The views of a scene show one set of named points, each view turned or mirrored, and shifted as a whole, with a little noise and some points left out.

Scene 1
View 1
J629: -1.12,-4.28,-1.97,1.04,1.86,1.88,-2.55,1.01,0.14,0.74,0.47,2.66,1.16,-0.64,0.72,-0.66,2.97,0.53,0.55,4.01,2.84
J237: -1.36,-1.84,-0.70,-0.51,0.29,1.44,-0.64,-0.64,1.51,0.08,3.85,3.78,-0.62,-0.06,1.39,1.04,2.17,-0.75,1.68,1.46,2.64
J569: -0.57,-0.66,1.65,-1.57,1.04,-0.25,1.63,0.76,1.22,0.32,1.83,-0.79,-1.78,-2.63,3.16,1.80,2.54,-0.99,-0.88,1.52,3.47
J246: -4.52,0.10,1.64,-1.56,-0.69,0.35,2.00,1.32,0.49,-0.86,3.65,1.29,-0.05,-2.64,0.89,2.42,0.85,-0.26,1.38,0.30,2.60
J461: -1.93,-2.36,-0.87,0.35,-0.40,0.71,1.14,-0.58,2.93,0.85,3.65,4.95,-0.88,0.66,-1.50,0.98,2.88,-1.23,2.19,2.02,0.34
J709: -0.97,-1.03,-0.73,-1.16,0.94,1.23,1.01,0.61,1.95,-0.06,4.22,1.55,-0.67,-0.13,2.23,1.26,1.40,-2.20,0.78,1.40,3.96
J378: -1.44,0.81,2.20,-1.95,-0.33,-0.41,3.76,-1.06,2.14,0.21,1.85,0.33,-3.07,-1.06,1.50,2.56,4.34,0.80,2.15,0.75,0.71
J686: -0.54,-2.34,1.81,-0.20,-0.58,-1.00,-0.78,-1.25,2.18,1.28,2.88,4.38,-3.12,-1.93,0.38,1.31,4.02,-0.27,-0.32,1.58,-0.30
J263: -2.65,0.98,1.23,-2.00,0.75,1.02,3.10,-0.68,0.31,-0.99,1.00,-2.43,-1.10,-1.31,3.49,2.09,2.08,1.76,2.53,1.25,3.97
J907: -3.29,-1.08,0.66,-0.94,0.35,0.32,2.11,1.99,1.13,-0.04,2.86,1.07,0.24,-2.16,0.40,1.77,1.18,-1.51,0.28,1.46,2.75
J871: -4.16,1.08,1.58,-0.98,-0.65,-0.43,1.86,0.77,1.01,-0.89,4.06,0.47,-1.44,-0.73,0.29,1.79,1.89,0.09,1.11,0.88,1.15
J429: -2.23,-0.98,-0.27,0.06,1.75,0.06,2.24,0.65,1.56,0.16,1.58,-2.39,-0.86,-0.23,0.97,0.10,1.05,-1.00,-0.23,3.37,3.65
J607: -4.55,-0.85,1.51,0.15,-0.95,-0.62,1.25,0.04,1.05,-0.08,2.66,2.06,-1.11,-1.51,-1.51,1.34,2.40,0.92,1.26,1.80,-0.20
J219: -3.18,1.32,2.73,-3.00,-1.26,0.16,5.58,-0.08,1.91,-0.42,2.90,1.00,-1.72,-2.48,1.29,4.04,2.86,0.00,3.03,-0.75,1.51
J527: -2.34,0.35,0.81,-0.46,-0.34,-0.45,0.55,0.84,1.71,-0.29,4.00,1.57,-2.16,0.39,-0.14,0.84,3.85,-0.24,0.30,1.71,-0.17
J588: -1.88,0.09,2.14,-1.41,-0.74,-0.67,2.58,0.09,1.91,0.25,2.65,1.82,-2.54,-1.46,0.40,2.25,4.24,0.14,1.06,0.91,-0.05
J2: -1.73,1.05,0.15,-1.82,0.79,1.33,1.13,2.97,0.27,-1.02,2.18,-0.23,-0.17,-0.07,2.04,1.38,4.64,0.51,1.27,1.49,1.79
J919: -2.37,-0.08,-0.88,-0.60,0.35,1.00,-1.02,2.54,1.05,-0.83,5.48,2.12,-0.21,0.80,0.79,0.49,2.24,-1.79,-0.06,1.60,2.04
J955: -1.71,-2.39,-0.55,-1.34,0.64,1.70,2.92,-0.90,2.19,0.45,2.77,2.73,0.20,-1.43,1.92,2.29,0.42,-1.83,2.66,0.95,4.70
J386: -3.25,-1.70,0.42,0.05,-0.62,0.40,0.74,0.10,1.28,0.27,2.37,3.65,-0.61,-0.73,-1.22,1.20,3.42,0.88,2.20,1.98,-0.06
J522: -0.42,-2.37,0.57,-0.04,0.57,0.14,-1.38,-0.68,1.36,0.86,2.07,2.77,-1.89,-1.28,1.48,0.64,3.65,0.30,-0.10,2.34,1.39
J796: -1.86,0.26,0.41,-0.40,-0.33,0.11,1.18,-0.93,2.05,0.01,3.08,1.98,-2.59,1.33,-0.23,0.99,4.69,1.01,2.17,1.87,-0.50
J36: -1.30,-0.43,1.26,-0.67,0.40,-0.17,-2.07,0.81,0.18,-0.24,2.79,1.15,-2.00,-1.41,2.13,0.66,3.78,0.91,-0.84,1.91,1.33
J459: -4.03,-0.72,0.29,-0.17,0.37,0.70,1.02,-1.37,0.75,-0.74,2.98,-0.17,-0.69,-0.72,1.49,1.00,-0.20,0.59,1.90,1.87,3.82
J697: -1.95,-0.54,0.11,-1.23,0.56,0.62,3.67,0.43,2.44,0.25,3.27,0.58,-0.90,-0.40,1.00,1.86,1.40,-2.06,1.42,1.34,3.13
View 2
J429: 0.80,-2.29,0.11,1.34,1.56,-0.77,-0.79,-0.14,-1.92,-1.99,-0.19,2.10,-0.93,-0.29,-0.13,-0.55,-1.03,-1.98,1.91,-1.34,3.28
J709: 1.05,-2.01,0.09,2.36,-0.99,-1.28,0.70,0.90,-2.27,-1.34,-1.04,0.22,-1.51,-1.00,0.53,-1.69,-1.51,0.71,2.43,0.49,0.18
J219: 3.12,0.47,-0.52,4.28,0.58,-1.29,-0.27,2.27,-2.28,0.05,-1.02,-2.77,1.51,-3.46,1.05,-1.63,3.02,-1.14,-2.16,0.71,1.16
J461: 4.48,0.10,-1.16,0.77,-0.63,1.43,-0.30,3.03,-0.80,-0.79,-1.74,0.15,-0.69,-1.43,-0.32,-1.31,-1.98,-1.62,3.53,3.41,-1.46
J588: 4.11,0.13,-1.57,2.01,-0.28,0.57,-1.58,2.24,-0.99,-0.14,0.32,-1.80,0.05,-0.93,1.30,-0.40,1.32,-1.24,-0.32,1.16,0.72
J919: 1.32,-1.38,-0.89,0.84,-2.35,-0.35,0.18,-0.62,-0.75,0.35,0.56,0.19,-2.09,-0.92,-1.35,-2.55,-2.23,0.02,2.32,1.75,-0.08
J607: 4.05,1.16,-0.62,-0.50,1.06,0.72,-1.72,1.76,-0.84,0.92,-0.26,-0.26,-0.21,-0.94,-0.69,-2.06,0.14,-2.52,0.07,1.82,0.81
J237: 2.34,-0.87,-0.50,0.49,-0.76,-0.63,0.20,1.73,-2.12,-1.59,-1.48,-0.12,-2.03,-0.11,0.61,-2.49,-1.91,0.31,2.17,2.52,-1.16
J36: 2.29,-1.03,-1.26,-0.58,-0.87,-0.23,-1.92,0.37,-1.25,-0.59,1.47,-0.48,-2.72,2.04,1.32,-1.63,-0.43,0.20,0.00,0.81,0.54
J569: 1.24,-1.85,0.30,2.38,0.14,-1.08,-1.23,1.07,-2.43,-0.94,0.55,0.22,-1.47,0.80,1.93,-0.65,0.98,0.42,0.07,-2.03,1.52
J686: 5.06,0.06,-1.06,-0.41,-0.61,1.51,-2.16,3.73,-0.89,0.07,0.16,-1.14,-1.46,1.45,2.31,-0.24,-0.31,0.62,1.80,1.67,-1.21
J629: 1.89,-0.82,-0.29,-0.73,0.25,0.44,-1.12,0.82,-1.86,-3.01,-1.23,3.60,-4.28,3.35,-0.11,-2.94,-2.52,-2.48,2.76,1.19,-1.97
J871: 2.47,-0.19,-0.77,0.85,0.20,-0.65,-0.72,0.40,-1.21,0.80,0.35,-1.27,0.14,-2.10,-0.55,-1.92,0.17,-1.00,-0.47,1.32,2.14
J522: 3.32,-0.77,-0.81,-0.66,-0.32,0.45,-1.62,2.21,-1.50,-1.35,-0.19,0.33,-2.59,2.15,1.71,-1.33,-1.24,0.01,1.75,1.46,-0.95
J955: 1.60,-0.94,1.35,2.86,0.87,-1.65,1.21,2.68,-3.44,-1.83,-3.30,0.65,-0.64,-1.63,0.82,-2.37,-0.67,-0.11,2.07,0.68,-0.76
J378: 3.69,-0.55,-2.04,2.87,0.61,-0.32,-1.39,2.07,-1.79,-1.84,-0.13,-2.22,0.57,-1.28,2.30,0.16,1.93,-1.42,-1.21,1.10,1.80
J527: 3.42,-0.69,-2.16,0.58,-1.15,0.68,-1.37,0.67,-0.26,0.04,1.15,-1.03,-0.70,-0.76,0.00,-0.81,-0.71,-1.08,1.05,2.06,1.14
J907: 1.71,-0.35,0.73,2.06,0.37,-0.46,-0.40,1.00,-1.61,0.39,-0.49,1.09,-0.81,-1.01,-0.78,-2.21,0.15,-1.71,0.87,-0.62,0.50
J246: 1.66,0.48,0.91,1.52,0.44,-1.46,-0.18,0.79,-2.11,1.35,-0.65,-0.58,-0.31,-1.99,-0.67,-3.48,0.79,-0.66,-0.88,0.39,0.76
J459: 1.16,-0.76,0.58,-0.55,2.18,-1.98,-0.09,0.56,-2.88,-1.33,-1.61,0.34,-0.68,-1.21,0.04,-2.74,-1.11,-0.70,0.28,1.16,2.35
J263: 0.64,-1.42,-0.79,2.20,2.13,-2.79,-0.53,-0.12,-3.39,-3.10,-0.79,-0.65,-0.47,-0.72,1.59,-2.06,1.53,-1.61,-2.42,-0.08,3.03
J697: 1.66,-1.48,0.11,3.30,0.20,-0.86,0.34,1.41,-2.07,-1.04,-1.33,0.17,0.08,-2.23,0.17,-1.05,-0.20,-0.76,1.72,-0.04,1.34
View 3
J386: -1.39,-0.95,-2.75,1.15,-0.76,-2.01,1.18,-0.43,1.23,-1.45,0.56,-0.39,-2.07,0.49,-0.62,0.45,0.32,-2.14,1.38,-1.63,0.85
J871: 0.84,-0.52,-0.31,2.90,-0.58,-0.11,2.63,-0.10,0.44,-1.24,2.04,-0.46,0.81,1.59,-1.58,0.22,-0.54,-1.09,0.13,-1.47,0.28
J697: -0.65,-1.49,0.15,2.80,0.59,0.24,6.20,1.24,0.59,-1.47,2.10,-1.16,-0.98,0.39,-1.51,0.16,1.26,-1.28,0.24,-0.95,1.53
J219: -0.31,-0.35,-2.06,3.84,-2.28,0.38,5.35,1.80,-1.07,-0.56,2.53,-3.68,1.38,2.90,-2.42,0.13,-0.33,-2.99,0.70,-2.51,0.54
J686: -2.01,2.19,-1.71,1.46,-1.21,-2.77,1.75,1.90,0.56,-0.94,-1.82,0.43,-2.67,0.81,-0.49,0.38,1.06,0.31,1.36,-3.10,2.34
J607: -1.17,-0.40,-1.85,2.24,-1.30,-2.01,1.37,-1.42,0.89,-1.36,1.42,0.29,-0.56,1.38,-0.90,-0.02,-0.64,-1.85,0.94,-1.49,0.93
J709: 0.29,-1.72,0.96,1.86,1.68,0.70,5.75,1.66,0.49,-1.83,0.00,-0.03,-1.82,-0.57,-0.58,0.59,2.09,-0.35,0.34,-1.81,1.08
J522: -1.05,1.18,-0.82,1.80,0.26,-1.26,2.25,0.79,0.88,-0.72,-1.30,0.60,-2.55,-0.57,1.14,0.64,2.26,-0.03,2.12,-2.74,1.98
J907: -1.02,-1.42,0.46,1.37,0.55,-0.06,5.21,-1.16,0.05,-1.31,1.18,-0.05,0.15,-0.05,-1.25,-0.11,0.37,-1.78,0.35,-2.24,1.31
J378: -0.33,1.61,-2.04,4.24,-1.58,-0.32,3.67,2.46,0.42,0.27,2.40,-3.06,-0.12,1.70,-0.81,0.50,1.15,-1.50,1.57,-1.65,1.53
J36: 0.64,1.81,0.25,1.68,0.47,-0.07,1.46,0.19,0.59,-0.11,-0.72,0.53,-0.21,-0.63,0.92,0.68,1.49,0.39,1.88,-3.16,1.06
J569: -0.65,1.65,1.30,3.12,0.58,0.87,5.89,0.54,-0.29,0.27,0.82,-0.65,0.62,-0.27,0.40,0.03,2.08,-0.21,1.58,-2.97,2.39
J796: 0.31,0.56,-2.48,2.58,-0.53,-1.31,0.60,2.18,1.91,-0.78,1.64,-1.55,-2.21,0.60,-0.76,0.99,0.96,-0.74,1.24,-0.33,0.81
J955: -1.26,-3.49,-0.64,2.87,0.50,0.23,7.33,1.05,-0.25,-2.26,0.03,-0.69,-2.42,0.67,-0.11,0.28,2.26,-2.35,0.85,-2.09,1.40
J527: 0.36,0.84,-0.74,1.58,-0.09,-1.10,1.06,1.18,1.47,-0.89,1.16,-0.43,-0.79,0.23,-1.66,0.56,0.12,-0.04,0.45,-1.16,0.87
J429: -0.52,-0.43,1.62,3.74,1.81,0.38,5.26,-1.28,1.70,-0.60,3.28,0.53,-0.45,-1.00,0.74,-0.05,1.98,-0.33,1.04,-0.07,2.28
J629: -1.63,-1.60,-0.56,0.02,2.37,-0.78,2.40,-2.25,1.92,-0.94,-1.16,1.47,-3.54,-3.28,2.87,0.89,3.35,-1.42,2.98,-2.06,1.69
J246: 0.22,-1.81,-0.20,2.36,-0.58,0.48,4.45,-1.06,-0.83,-1.56,0.95,-0.38,1.34,1.63,-1.26,-0.05,-0.42,-2.30,0.39,-3.01,0.17
J919: 1.30,-1.63,0.94,-0.10,1.99,0.26,2.43,0.47,1.10,-2.00,-0.20,0.63,-1.09,-1.11,-1.62,0.70,0.62,0.10,-0.15,-1.62,0.04
J263: 1.22,-0.58,-0.28,5.60,0.06,2.26,5.24,-0.10,0.03,0.33,2.96,-2.15,1.34,1.03,1.78,0.51,2.14,-2.26,2.44,-1.87,0.65
J459: 0.67,-2.46,0.14,4.73,0.35,0.46,4.31,-1.12,0.43,-1.91,1.31,1.02,-0.63,1.50,1.35,0.25,1.25,-1.29,1.09,-1.30,0.50
J461: -1.88,-1.97,-2.44,0.68,-0.05,-2.58,2.36,1.40,1.71,-2.55,-0.12,-0.11,-4.24,0.06,-1.67,0.49,0.75,-1.27,0.35,-0.61,1.35
J2: 1.31,0.23,-0.23,1.11,1.28,1.62,2.70,0.28,0.95,0.51,2.08,-2.41,0.83,-1.63,-0.33,0.99,1.62,-1.77,1.74,-1.95,0.19
View 4
J919: 2.60,-0.36,-0.20,-0.32,0.12,-0.74,1.68,-0.94,0.11,-1.27,1.55,1.79,1.11,1.44,0.87,1.09,1.45,-0.78,-3.33,-2.23,1.88
J237: 2.74,0.31,-1.41,0.29,0.30,-0.31,-0.44,0.14,-1.36,-1.17,0.91,0.92,-1.36,2.34,-1.55,0.66,1.36,0.04,-3.78,-3.21,1.66
J461: 2.36,-0.39,-1.36,2.26,1.74,-0.13,1.04,-0.27,-0.84,-0.76,1.01,1.10,0.12,2.03,-4.93,0.23,1.68,-1.42,-4.43,-3.01,1.42
J2: 3.35,1.54,-0.33,0.93,-2.40,-1.64,-0.32,-1.34,0.47,-0.27,-0.48,-0.20,-0.09,-0.38,0.61,0.85,2.10,-1.44,-1.11,0.26,1.59
J871: 2.89,-1.74,-1.08,1.43,-1.27,-0.87,-0.92,-1.61,0.32,-0.72,3.08,-1.19,1.47,1.38,-1.04,1.02,1.44,-1.34,-0.95,-0.36,1.25
J378: 2.81,-0.40,-1.69,3.25,-1.91,-0.57,-4.32,-1.15,0.00,0.07,1.26,-1.00,-0.67,1.17,-2.72,-0.17,2.96,-2.65,-0.94,0.90,1.13
J36: 1.19,0.81,-1.75,2.64,-0.56,-1.57,-1.57,0.83,0.20,-1.63,0.61,1.16,0.25,1.83,1.43,1.62,1.08,0.44,-1.36,-0.87,1.56
J588: 2.08,-0.96,-1.30,3.88,-0.63,-1.45,-2.78,-0.98,0.34,-0.49,1.52,-0.32,0.29,1.20,-2.52,0.52,2.80,-2.51,-1.58,-0.55,1.26
J709: 3.09,-0.16,-0.63,-1.34,-0.63,0.48,-1.20,-0.85,-0.35,0.02,0.57,1.11,-0.77,2.68,0.21,-0.12,1.02,-1.71,-2.92,-2.82,1.97
J907: 2.67,-1.01,-0.61,0.40,-0.73,-1.16,-0.46,-1.49,0.67,0.48,0.77,-1.26,0.89,2.03,-0.57,0.67,0.09,-2.37,-1.00,-3.40,1.89
J263: 4.26,0.67,-1.92,-0.34,-3.84,0.09,-3.64,-1.29,-0.42,0.49,0.64,-2.87,-1.30,1.42,-0.27,0.19,0.55,-0.98,0.75,0.83,1.22
J386: 2.41,0.03,-1.71,3.33,0.47,-1.71,0.57,-0.19,-0.52,-1.07,1.03,-0.90,0.39,1.16,-4.18,1.19,1.30,-0.51,-2.40,-2.08,1.17
J697: 3.31,-0.92,-0.65,-0.42,-1.11,0.68,-1.80,-1.79,0.20,0.89,0.83,-0.35,0.02,2.30,-1.67,-0.59,1.02,-3.22,-1.81,-1.90,1.78
J219: 3.88,-2.33,-0.60,1.88,-2.56,-1.62,-4.36,-2.87,-0.02,0.39,2.69,-2.97,-0.71,0.68,-2.86,0.14,3.46,-3.66,-0.73,-1.02,1.53
J569: 1.71,0.21,-1.28,1.04,-1.70,-0.49,-4.05,-0.39,0.92,0.66,-0.38,-0.05,-0.33,2.75,1.53,0.16,0.51,-2.19,-0.12,-1.66,1.82
J955: 3.78,-0.44,-1.09,-1.47,-0.72,0.49,-2.21,-1.09,-1.21,0.72,0.44,-1.25,-2.12,3.06,-2.40,-0.44,0.46,-1.97,-2.64,-4.54,1.97
J429: 2.69,0.70,-1.77,-0.39,-1.27,1.52,-0.65,-0.64,0.91,1.29,-0.52,-0.26,1.41,2.95,-0.07,-0.38,-1.69,-1.93,0.02,-0.34,1.31
J522: 1.06,1.24,-2.38,2.97,0.54,-0.82,-1.79,1.39,-0.40,-1.00,-0.35,1.28,-0.74,2.63,-1.04,0.89,0.83,0.15,-2.44,-2.25,1.44
J607: 2.22,-1.15,-1.99,3.54,0.07,-1.61,0.05,-0.67,0.09,-0.83,2.28,-1.73,1.71,1.56,-3.35,1.46,0.62,-0.73,-1.06,-1.59,0.97
J246: 3.36,-1.97,-0.62,0.40,-1.55,-1.99,-1.24,-1.92,0.09,-0.31,2.72,-2.64,0.56,1.54,-0.55,1.33,0.87,-1.48,-0.63,-3.00,1.73
J796: 2.69,0.35,-1.89,3.32,-0.26,0.01,-0.66,-0.34,-0.49,-1.23,1.57,0.93,0.27,0.81,-3.57,0.34,2.77,-0.86,-2.79,1.21,0.83
J629: 1.86,3.63,-2.26,0.99,0.64,-0.86,2.21,1.79,-0.73,-0.49,-2.87,0.71,-0.78,2.26,-1.04,1.06,-1.53,1.40,-2.40,-3.78,1.52

In a view up to two points have been moved. Name them for each view, in the order of its rows, or write -.
view 1 -> -
view 2 -> J522, J907
view 3 -> -
view 4 -> -
